Points, in no order, along strands that fork, close into loops and pass close to each other.
Points whose rows are less than 107 apart are linked; no others are. Some points are linked to none.
Kovok: |  -5 |  10 |   1 |  13 | -46 |  18 | -24 | -25 |   6 |   4 |   3 |  12 | -29 | -61 | -46 |  27 |   2 | -45 |  13 |  28 |  10 |
vako: |   3 |  -3 |   5 |  -8 |   1 |  10 |  27 |  45 |  -2 | -11 |  21 | -59 |  52 |  -5 |  -6 |  -1 |  11 | -57 |  -6 | -13 |  -8 |
lizit: |  -1 |  12 |  43 |  13 | -65 |  -4 |  13 |  41 | -16 |  22 |  15 |  -8 |  -5 |  16 | -38 |  33 |  22 |  -3 |  31 |   6 | -11 |
Bof: |  24 | -34 | -38 |  21 |  47 |   7 |   5 | -20 |  21 |  -4 |  15 |  16 | -51 |  45 |   2 | -36 | -14 |  24 | -37 |   5 |  22 |
beva: |   8 | -26 | -19 | -12 |   6 |  24 |  40 |   6 | -27 |   1 | -27 |  -8 | -25 | -50 | -28 |   9 |  26 |  29 |  10 | -15 | -60 |
zosa: |  21 | -29 |  14 |   2 |   5 |   1 |  35 |  54 | -47 | -25 |  26 | -15 |   6 | -45 | -20 | -26 |  12 |   9 |  18 |   9 | -15 |
biso: |   6 |  14 |  13 |  12 |  -4 | -63 | -31 |  16 |   8 |  -1 | -11 |  17 |  11 |  76 |  10 | -23 | -27 | -29 |  11 |  16 |  34 |
Doti: |  18 | -49 |  -3 |   2 |  13 | -23 |  29 |  -5 | -56 |  -7 |  29 |  16 |  16 | -34 |   1 | -33 |  29 |  24 |  29 |   0 | -13 |
Bizo: |  -9 |  14 |  21 | -12 | -11 |  18 |   3 |  52 | -10 |  -5 | -21 | -42 |  34 |  -7 |  -7 | -21 | -14 | -27 |  24 | -28 | -23 |
rad: | -12 |  15 |  41 |  19 | -29 |  19 |   5 |  23 | -11 |   1 |  24 |  15 |  21 |  -4 |  -5 |   5 |  16 |  33 |  -2 |  11 |  17 |
nom: |  25 | -17 |  20 | -15 |  43 |   2 | -10 |  -1 |   7 |  43 | -28 |  23 |  -7 |  20 |   5 |   8 |  33 |  39 | -21 |  13 |  15 |
kase: |  14 | -28 |  -1 |  13 |  23 |   3 |  23 |   3 |   5 |   3 |  -3 | -46 |  32 |  -1 | -48 |   3 |  55 | -39 |  -3 | -24 | -15 |
musot: |   9 | -36 | -25 |  17 |  23 |  18 |  15 | -27 |  22 | -28 |  32 |  26 | -22 |  -7 |  -3 | -13 | -13 |  37 | -22 | -46 |  10 |
mif: |  29 |  21 |  31 |   7 |  -8 | -46 |  -1 |  15 |  11 |  40 | -46 |  15 |  -6 |  43 |  30 | -24 | -25 | -32 |  14 |  46 |   9 |
Suf: |  -3 |  44 | -26 |  12 |   4 |   4 | -15 | -41 |  31 |  -2 |  -5 |   5 | -21 |   2 |  41 |  39 | -42 | -16 | -38 |  29 |  17 |
Ket: |  17 |  24 |   0 |  12 | -17 |   1 | -19 | -13 |  46 |  12 | -19 |  19 |   9 |  20 |  34 |  39 |   3 | -13 | -13 |  22 |  35 |
Vimim: |  18 | -18 | -10 | -47 |  39 | -12 |   1 | -12 | -50 |  44 | -41 |  11 |  -4 |  -6 |   1 |  -6 |  40 |  19 |  18 |   4 | -11 |
Nuku: |  25 |   1 | -52 | -22 |  14 |  39 |   0 |  12 |  -6 | -37 |   3 |   0 |  12 | -54 |  40 |  21 |  22 |  16 | -12 | -12 | -12 |
gibu: |   4 |  47 |  25 | -12 | -16 |  23 |  12 |  21 |  -6 | -17 | -31 | -44 |   1 |  -7 |   7 | -37 |  -6 | -57 |  30 |  21 | -15 |
motu: |  23 | -12 | -45 | -10 |  -4 | -16 |  -2 |   9 | -38 | -54 |  43 |   9 | -10 |  28 |  13 | -50 |   6 |  11 |  18 |  -1 |  14 |
bogu: |   9 |  15 |  24 | -28 |  25 |  27 | -16 |  24 |  29 |  -1 | -29 | -38 |  17 |   9 |  -2 | -16 |  -7 |   4 |  -7 | -30 |  -6 |
zefat: |   6 |  11 |  27 | -15 |   2 | -30 |  10 | -17 | -36 |  43 | -16 |  36 |   4 |  17 |  47 | -25 | -23 | -20 |   5 |  28 |  24 |
sekev: | -73 |  31 |  30 | -22 |  -8 | -20 |  28 |  10 | -43 |   6 |  20 | -12 |  33 |  10 |   5 |  -9 | -13 |   5 |  35 |   2 | -20 |
goz: |   8 | -42 |   5 |  16 | -26 | -23 | -32 | -23 |  22 |  51 |   5 |  42 |  -1 | -30 |  21 |  -7 |   6 |  21 |  37 |  33 |  -6 |
rar: | -26 |  24 |  54 | -29 | -12 |  -7 |  28 |   1 | -47 |  40 | -14 |  15 |  -5 |   4 |   5 | -26 | -32 |  -5 |  17 |  14 |   1 |
rukiv: |  20 | -18 |  15 |  17 |  10 | -67 | -38 |  -8 |  48 |  10 |  -4 |  -3 | -10 |  28 | -21 | -28 | -35 | -19 |  20 |  16 |  -7 |
Vun: |  -7 |  51 |   5 |  -2 | -24 |  -5 | -22 |   6 |   6 | -25 |  30 | -23 | -19 | -16 | -33 |  48 | -32 |  19 | -25 |  10 |  15 |
pira: | -19 |  -3 | -11 | -10 | -23 | -10 |  35 | -29 | -12 |  15 | -21 |  -7 | -27 | -14 | -23 |  33 |  14 |  -7 |  22 | -11 | -46 |
Mun: |  -4 |  -4 |  37 | -26 |  10 |  16 | -44 |   7 | -11 |  18 | -25 |  32 | -15 |  -7 | -38 | -12 | -30 | -16 |  -9 | -26 |  39 |
Miper: | -22 |   5 |  30 |  15 | -27 |  10 | -58 |  -9 |   5 |  18 | -30 |   9 | -35 | -24 | -61 |  19 | -26 | -49 |   9 |  -5 |  23 |
par: |   3 |  19 |  17 |  21 | -34 | -24 |   3 | -10 |   7 |  45 |   0 | -36 | -10 |  39 | -42 |  29 |  36 | -33 |  20 |  22 |  -7 |
Bor: |  15 |  -1 | -31 |  26 | -22 | -17 |  19 | -11 |   3 | -45 |  21 | -11 |   6 |  28 |  44 | -40 |  -5 | -14 |  10 |   9 |   5 |
digop: | -51 |   6 |  -5 | -14 | -19 |   2 |  13 |  -1 | -22 |  -8 |  -6 | -22 | -15 |   1 | -62 |  34 |   6 | -40 |  28 | -37 | -42 |
kel: | -29 |  -6 | -48 |  26 | -28 |   8 |  24 |  -3 |  21 |  10 |  27 |  17 | -16 |  48 |  63 | -22 | -22 |  57 | -12 |   1 |  -3 |
dunag: | -25 |  39 |  34 |  -3 | -13 |   1 |   0 | -13 |  22 | -10 | -30 |  -9 |   6 |  18 |  11 | -18 |  12 | -22 |  37 |  32 | -10 |
Gil: | -18 | -24 | -22 |  38 | -27 |   1 |  16 |   3 |   6 | -54 |  15 |   3 |  37 | -27 |  -2 |  40 |  26 | -38 | -19 |   2 |   1 |
kup: |   0 |  -3 |  33 |  -4 |  -7 |  29 |  -7 |  -1 |  67 |  -3 | -27 |  -3 |   4 |   2 |   2 | -23 |  13 | -26 |  19 | -16 |   2 |
kadi: |  15 | -29 | -14 | -41 |  30 | -14 | -19 |  -9 | -20 |  -8 |   7 |  30 |  -2 | -13 |  -2 | -27 |  44 |  26 |  46 | -14 |  -4 |
fufa: |  12 |  13 |  10 | -11 |  20 |  29 | -30 |  17 |  18 |  20 | -25 | -42 | -19 |  -8 | -52 |  10 |  17 |  -3 |  -8 |   6 |  -1 |
rila: |  -6 |  26 | -28 | -16 |  -1 |  -7 |  -6 |  26 | -29 | -55 |  44 | -19 |  15 | -10 | -13 |  25 | -26 |   6 | -36 | -17 |  10 |
sed: |  -2 |  17 |  15 |  10 |  -4 |  47 |   1 |  -3 |  18 |   3 |  17 |  21 |  20 |  -4 |  51 |  16 |  30 |  16 | -17 |  11 |  27 |
guvil: |  23 | -20 |  15 |   8 | -27 | -29 | -14 | -20 |  34 |  21 | -14 |  28 | -37 | -15 | -16 | -16 | -27 |   5 |  24 |  18 | -12 |
leg: |  14 | -19 |  35 |  19 |  20 |   6 |  34 |  25 |  19 |  48 |  14 | -39 |  31 |  16 | -30 |   7 |  34 |   4 |  -6 | -23 |   5 |
Luz: |  -1 | -26 |  12 |  18 |  26 |  12 |   9 |  11 |  -1 |  -1 |   5 |  -4 |  22 | -28 | -16 |  11 | -20 |  53 | -33 | -51 |   1 |
miki: |  21 |  -4 |   6 |  17 | -16 |  25 |   4 |  -9 | -14 |  -9 |   4 |  10 | -21 | -64 | -42 |  11 |   7 |  -6 | -22 |   6 |  15 |
seba: |   0 |  22 |   2 |  -4 |  13 | -18 | -17 | -33 |  40 |  27 |   6 | -27 |  10 |  33 | -10 |  38 |  23 | -28 | -15 |  42 |  12 |
sefa: |  -4 | -12 | -33 | -22 |  32 | -39 | -28 | -20 |  24 |  29 | -47 |   1 |  16 |  28 |  32 |  12 | -10 |  -5 | -12 | -16 | -16 |
fad: | -33 |  -1 |  -9 |   0 |   3 |   8 |  41 |   0 |  11 |  -8 |  15 |  -1 |  21 |  38 |  69 | -13 |  -9 |  50 |  -4 | -24 | -27 |
vap: |  -1 | -18 | -38 |  21 |  19 |  30 | -20 |  27 |  24 | -30 |   3 | -17 |  20 | -34 |  20 |   3 |   1 |  62 | -17 | -32 | -30 |
Kif: |  -5 |   8 | -15 | -35 |  30 |  39 |  22 | -15 | -14 | -27 |  -7 |  12 | -11 | -53 |   4 |   3 |  12 |  24 |  -3 | -27 | -23 |
fuzu: | -17 | -33 |  -6 |  24 |  -9 | -15 |   0 | -25 |  20 |  23 |  46 |  31 | -15 | -11 |  44 | -22 | -16 |  58 |   4 |  18 |  -8 |
Gofa: |  -8 |   2 | -21 |  14 |  -9 |  12 | -38 |  -6 | -16 | -49 |  28 |  12 |   3 |  -4 |  -7 |   5 | -30 | -14 | -22 | -34 |  47 |
Pidi: |  -6 |  -3 |  15 |   0 | -28 |  -5 | -10 | -10 | -40 | -22 | -26 |  36 |  18 |  -7 | -18 |   8 |  -9 | -34 | -12 | -35 |  39 |
Pum: |   7 |  -8 | -40 |   4 |  29 |   3 |   5 |  36 | -42 | -71 |  46 |  -9 |   6 |  26 | -18 | -19 |  14 |  27 | -21 | -16 |  11 |
Danim: | -51 |  19 |   2 | -21 |  10 |  -8 |  26 |   6 |   0 |  -1 |  14 | -31 |  49 |   2 |  19 |  13 |  -7 |  35 |  -3 | -18 | -33 |
gefan: |   2 |  -6 | -35 | -10 |  40 |  25 |  -5 | -36 |   3 |  17 |  -5 |  57 | -47 |  37 |  47 |  -9 | -13 |  12 | -38 |  27 |  11 |
Vired: |   4 |  13 | -30 |  37 | -34 | -23 |  26 | -14 |   4 | -60 |  32 | -23 |  16 |  -9 |  18 |  15 |  -4 | -40 | -11 |  27 |   2 |
Zal: |   8 |  26 | -43 |  -2 |  11 |  -1 | -19 | -30 | -29 |   5 |  -7 |  32 | -30 |  26 |  53 |  25 | -39 |  14 | -41 |  39 |  33 |
Deso: |  26 | -18 |  10 | -22 |  49 |  10 | -30 |   2 |  35 |  60 | -43 |  -5 | -33 |  -1 | -28 |  14 |   1 |   0 |  -3 |  -4 | -21 |

How many points has the smallest loop of links through each point below? Write 0 if it is on no loop.
Doti: 0
bogu: 5
mif: 12
Ket: 6
Pidi: 0

A tip is a point with one link. Name the tips that can be reached along the links from each point below, in the order of the rows.
bogu: zosa, leg
Bor: Vun, Gil, miki
musot: digop

Name the points in between on the shortest way along the links from the first point to the second, in order.
Zal / digop: gefan > Bof > musot > Luz > vap > Nuku > Kif > beva > pira
kase / Doti: vako > Bizo > bogu > fufa > Deso > nom > Vimim > kadi
Bor / Kovok: motu > Pum > rila > Gofa > Pidi > Mun > Miper
